Each row is a point on a tangle of strands that fork, close into loops and nearly touch. The rows are in no order.
In the rows, 128 means zero.
Points whose rows are less than 90.3 apart are linked; no others are. Some points are linked to none.
q917: [153 102 176 103 111 176 165  81  75 133 131  77 137 110 175  94 139 120
 131 102]
q281: [132 139 125 160 136 104 127 162 131 123  96 124 171 184  76 136  91 126
 147 124]
q862: [162 114 143 161 167 112 124  87 107 122  80 108 141 118 115 105  94 112
  85 155]
q876: [157 116 123 112 122 179 160 110  94 140 123  71 131 131 188 104 152  94
 126  96]
q861: [153 135  84 123 153 132 102 158 148 149 130  21 168 125 132  72 165  99
  78 108]
q793: [161 129 162 184 155 116 133 105 142  67 113 123 161 165  92 139  78 166
 126 165]
q816: [ 96 149 121 113  92  98 144 148 164  81 159 211 143 139  96 218 126 142
 180 126]
q69: [119 112 134 144 124 125 133 122 130 114 147 176  87 149 117 168 115 125
 152 114]
q27: [174  78 167 138 156 145 140  73 105 135 129 105 102  86 143  91 133 129
 113 128]
q764: [147 119 147 142 141 100 159 113 128  95 104 136  93 127 132 121 102 135
 150 145]
q442: [152 110 127 143 141 162 145  98 107 142 118  81 128 149 163  99 125 119
 104 114]
q751: [167 132 134 137 125  86 132 158 161 137 131 153  97 152 112 148 100 158
 130 139]
q103: [154 134  96 156 171  80 136 148 172 135  72 153 133 153 107 160  99 149
 150 130]
q865: [ 49 135 119  81  91 160 132 153 111 132 174 208 108  92 127 181 173 104
  94 118]
q703: [136 125 135 129 124 118 165 144 101 115 127 144 130 171 114 143  80 117
 122 136]
q662: [123 146 132 188 161  97  80  99 151  95  97  67 141 104  97  90 105 118
  52 145]
q299: [128 152  78 147 148 120  74 175 159 157 114  34 178 112  97  67 151 116
  73 114]
q812: [160 105 122  91 166 123 145 144 103 152 141 117 139 138 139  83 143 137
 123 120]
q564: [190  85 175 126 151 161 118 100 100 142 130  74 116  78 149  91 149  99
 104 107]
q930: [ 69 164 104  93  87 137 150 160 133 120 150 211 120 122 141 151 142 150
 167 162]
q9: [141 123 140 112 167 132  89 112 106 141 123  73 157 152 138  97 126 139
 143 132]
q170: [ 64 146  73 100  93 132 143 146 150 145 141 169 100 131 138 183 147 111
 169 111]
q953: [ 37 161 136  95  75 123 132  99 143  84 135 225 140  94 120 221 170 136
  86 154]
q149: [135 110 100 132 125 109 119 117 132 128 138 112 116 155 139 106 131 124
 167 139]
q583: [133 123  77 110 112  89 143 162 139 163 142 144 149 169  84 138 117 134
 164 134]
q341: [125 139  96 145 169 104  75 114 149 119 130  50 168 136 103  77 125 145
  87 150]
q796: [170 136 122 175 125  72 135 162 176  92 104 129 143 156  74 146  81 147
 144 161]
q124: [ 97 111 160  82  65 166 141  58  85 129 172 163 103  87 160 173 152 113
 127 128]
q267: [ 86 145  88  90  84 140 146 173 130 165 128 137 108 131 160 143 153 104
 181  90]
q346: [137 136 148 123 188 158  87 100 136 106 132  18 159  72 140  62 152 134
  34 107]
q582: [116 118  98 115 124 143 114 118 113 143 148 132 101 145 157 148 131 102
 170 130]
q457: [167 110 106 108 112 177 141 132 112 158 145  86 115 125 186 137 170  75
 135  81]
q499: [126 126 152 100 108 130 158 112  94 127 131 138 133 144 155 101 122 145
 158 131]
q977: [139  95 139  96 102 192 156  86  89 139 152 127 108  84 189 139 174  83
 142  94]
q904: [103 141  95 121  93 101 131 171 162 129 154 185 116 151  77 191 120 136
 194 129]
q535: [161  78 151 121 144 149 122  87 103 148 152 139  88 108 143 121 138 126
 139 126]
q585: [127 148 144 157 189 120 134 166 137 105  80 123 146 141 110  91  99 155
 131 148]
q645: [ 90 128  73 107  95 116 141 184 145 154 146 156 137 159  81 160 114 127
 204 127]
q217: [143 127 147  86  92 134 115 131 103 168 166 168 104 104 159 128 143 128
 153 143]
q436: [ 89 122  84  97 105 150 123 115 127 148 155 160  84 120 173 175 158  99
 159 116]
q443: [121 111 174 113 118 164 172 108  87 115 120 123 110 117 164  95 132 122
 149 111]
q863: [127 138 159 122 162 158 123 173 103 141 115 141 127 143 128 118 109 128
 152 131]
q920: [155 118  90 155 132  78 119 161 154 164 101 103 138 146  88 116 121 119
 119 102]
q322: [ 99 158 137 129 189 143  95 115 130  99 104  47 168  90 125  66 117 134
  29 136]
q393: [117 127 119 141 133  86 127 158 167 119 124 125  95 158 100 138 122 142
 191 105]
q951: [129  89 175  91  94 184 165  78  72 144 153 136 101  77 158 155 136  95
 127 116]
q104: [132 142 126 102  90 130 111 162 128 168 157 172 100 141 135 164 119 138
 147 141]
q11: [170 105 179 151 146 134 124  88  92 136 101 140 128 118 121 122  91 121
 119 152]
q504: [175 107 105 150 131 124  94 130 124 168 109  87 127 113 146  99 151  80
 123 114]
q988: [132 136 104 100 108 132 138 168 133 159 125 103 113 126 169 100 164 112
 171  94]
q878: [148 129 140 140 143 140 147 139 113 142 104  87 125 157 145 106  96 135
  83 125]
q931: [ 37 168  95 100  83 119 136 160 177 107 147 220 135 116  98 220 160 154
 124 135]
q596: [167 135 125 123 131 139 103 127 125 130 133  16 174 107 147  56 170 113
  66 109]
q168: [100 121 145  66  92 192 143 109  87 132 157 154 124  85 183 146 192  89
 147  84]
q882: [141 122 124 170 135 110  97 106 148 125 115  99 118 139 139  81 147 135
 156 126]
q492: [ 99 119 113 120 111 146 148 117 124 123 167 203  93 138 134 181 138 134
 128 125]
q818: [109 158 106 172 160  78  66 137 166 116  95  66 163 110  74 107 109 116
  51 128]
q559: [ 86 111 121  87  87 157 163 115 112 129 194 167  86 137 147 168 151 127
 114 116]
q339: [138 154 111 176 149  69 116 153 185  96  81  85 148 163  82 146  76 152
 126 151]
q619: [127 137 114 139 119  87 135 167 175 132 128 162 120 163  81 177 116 154
 188 104]
q811: [ 77 129 163  97  60 143 156  72 103  99 171 190  97 104 140 184 129 132
 129 145]
q969: [186  98 124 142 146 158 109 114 113 140 128  64 110  95 160  94 153  68
 113 115]
q634: [113 115 195  96 117 173 137  85  92 137 143 190 103  73 142 162 123 142
 154 146]
q635: [113 129  97 140 131 138 148 179 134 155 108 135 127 165 122 113 133 128
 158  91]
q286: [ 70 159 121 103  68 100 156 133 167  70 157 229 134 120 112 222 148 155
 139 131]
q261: [ 66 132 137  66  86 168 129 124  98 134 170 191 125  85 156 154 187 111
 128 104]
q233: [155 153 149 184 158  90 108 108 153  82  95 110 173 140  93 111  91 169
  95 160]
q102: [150 127 174 146 146 161 112 135  98 151 104 138 121 118 142 117 101 118
 134 141]
q53: [149 132 104 129 116 112 134 175 152 167 140 182 101 144 121 146 123 160
 142 134]
q220: [149 133 152 167 130 121 143 129 123  97 108 141 151 177 101 143  81 137
 134 144]
q260: [154 115 160 129 186 155 118  88 116 118 108  48 149  59 154  47 154 133
  70 125]
q590: [146 123 144 146 124 112 136 131 138 107 129 208 126 145 104 189 105 132
 160 137]
q643: [128 144  92 148 121 114 114 137 151 136 123 124 122 166 127 111 116 146
 185 169]
q578: [119 106 164 123 136 165 129  95  93 116 153 205 111 107 128 161 122 134
 159 153]
q400: [147 123  97 123 157  95  98 114 122 139 123  68 165 143 125  79 138 134
 123 148]
q743: [ 99 167  76 156 144  94  73 154 170 143 116  38 171 103  80  79 126 120
  40 118]
q255: [146 133 141 145 137 135 111 127 122 123 119  44 151 111 139  53 134 119
  71 142]
q540: [ 84 131 148 130  99 147 149 105 136  65 172 234 110 110 118 181 136 151
 159 161]
q856: [140 138 107 164 157 101 105 180 146 137 104  99 159 132  81  72 115 132
  94 157]
q427: [118  96 125  80 131 170 165 116  98 135 181 130  93 138 164 143 150 115
 129  98]
q674: [ 51 151 136  86  57 129 130  88 116 111 150 201 119  88 141 204 155 116
 109 136]
q838: [155 123 168  88 100 165 114 141  93 164 163 122 116 115 162 114 144 123
 137 120]
q61: [172 134 130 163 159 101 142 131 162  96  87 180 140 150 108 196  81 140
 152 144]
q57: [178 102 173 151 129 125 136  92 108 115 130 174 113 117 116 151  89 140
 130 174]
q580: [134 152 154 127 165 105 135 173 133 124  86 146 128 140 120 126  97 150
 159 133]
q706: [ 52 141 126 109  99 167 144 131 139 111 176 218 100 121 123 200 147 140
 105 135]
q337: [138 115 156 143 150 113 116 106 131 119 103  84 113 113 150  73 145 121
 140 108]
q31: [165 115 114 160 133  87 145 140 148 138 115 135 123 157 109 115 116 149
 104 130]
q600: [114 151 124 114  99 122 161 144 116 131 110 166 141 150 151 109 118 156
 167 142]
q319: [135 137 144 164 144 139 140 123 123 112 104  70 146 135 128  63 103 143
  64 152]
q994: [148 129 124 110 147 141 125 161 130 150 118  71 109 136 167  93 157 117
 141  84]
q913: [ 96 149 112 121 112 119 162 140 141 113 126 197 124 142 140 137 133 159
 187 146]
q128: [142 134 144 175 156  98  90  96 146 108  98 100 146 134 116  81 118 160
 126 143]
q749: [145 119 145 170 152 112 105  70 113 107  84  64 146  95 122  87 106 105
  60 146]
q928: [130 116 140 119 118 162 152  76 106 143 145 160 106 149 165 162 111 150
 131 133]
q682: [116 160 112 164 152  61  93 150 177 105  87  62 149 141  73 111 101 134
 102 129]
q669: [102 175 121 125 154 108  79 138 146 114 119  38 175  86 112  72 129 123
  22 124]
q144: [132 130 133 130 141 111 104 134 105 137 112 101 172 178 106 120 105 123
 150 122]
q348: [146 121  98 157 143 101  98 136 137 157  88  68 147 130 116  98 138  88
 100 100]
q774: [128  88 139 135 123 171 119 100  98 137 171 186  99 113 136 133 154 116
 146 131]
q546: [142 104 106  87 134 140 158 143 108 153 163 132 114 150 150 115 146 130
 129 101]
q528: [147 142  92 149 135  89 145 184 198 139  96 153 139 166  74 181  94 161
 171 120]

How many points has the smallest loop of links through each point below? Write - if it is on no loop.
q876 | -
q706 | -
q751 | -

A piece is two or more points that can be reached from each other along the links. Count, over all rows, the pieces, the separate loops (a circle has one, a figure eight two, a Y none), the forks (points with three links) and the tips (points with one).
pieces | 4
loops | 0
forks | 10
tips | 18

A fork is a point with three links, a tip a point with one. Leave the first point through the second and follow the links. Name the first fork or tip that comes.
q31; q920 | q634
q953; q674 | q492
q743; q299 | q876
q492; q706 | q953
q876; q442 | q743
q27; q564 | q838

Name the points in between on the shortest way along the links from the first point to the second, in order.
q645; q951 | q904 q619 q528 q103 q61 q590 q69 q492 q706 q865 q261 q168 q977
q930; q11 | q913 q600 q499 q443 q917 q876 q442 q878 q319 q255 q596 q861 q299 q743 q818 q662 q749 q862
q703; q170 | q220 q793 q233 q128 q882 q149 q582 q436
q53; q27 | q751 q31 q920 q348 q504 q969 q564
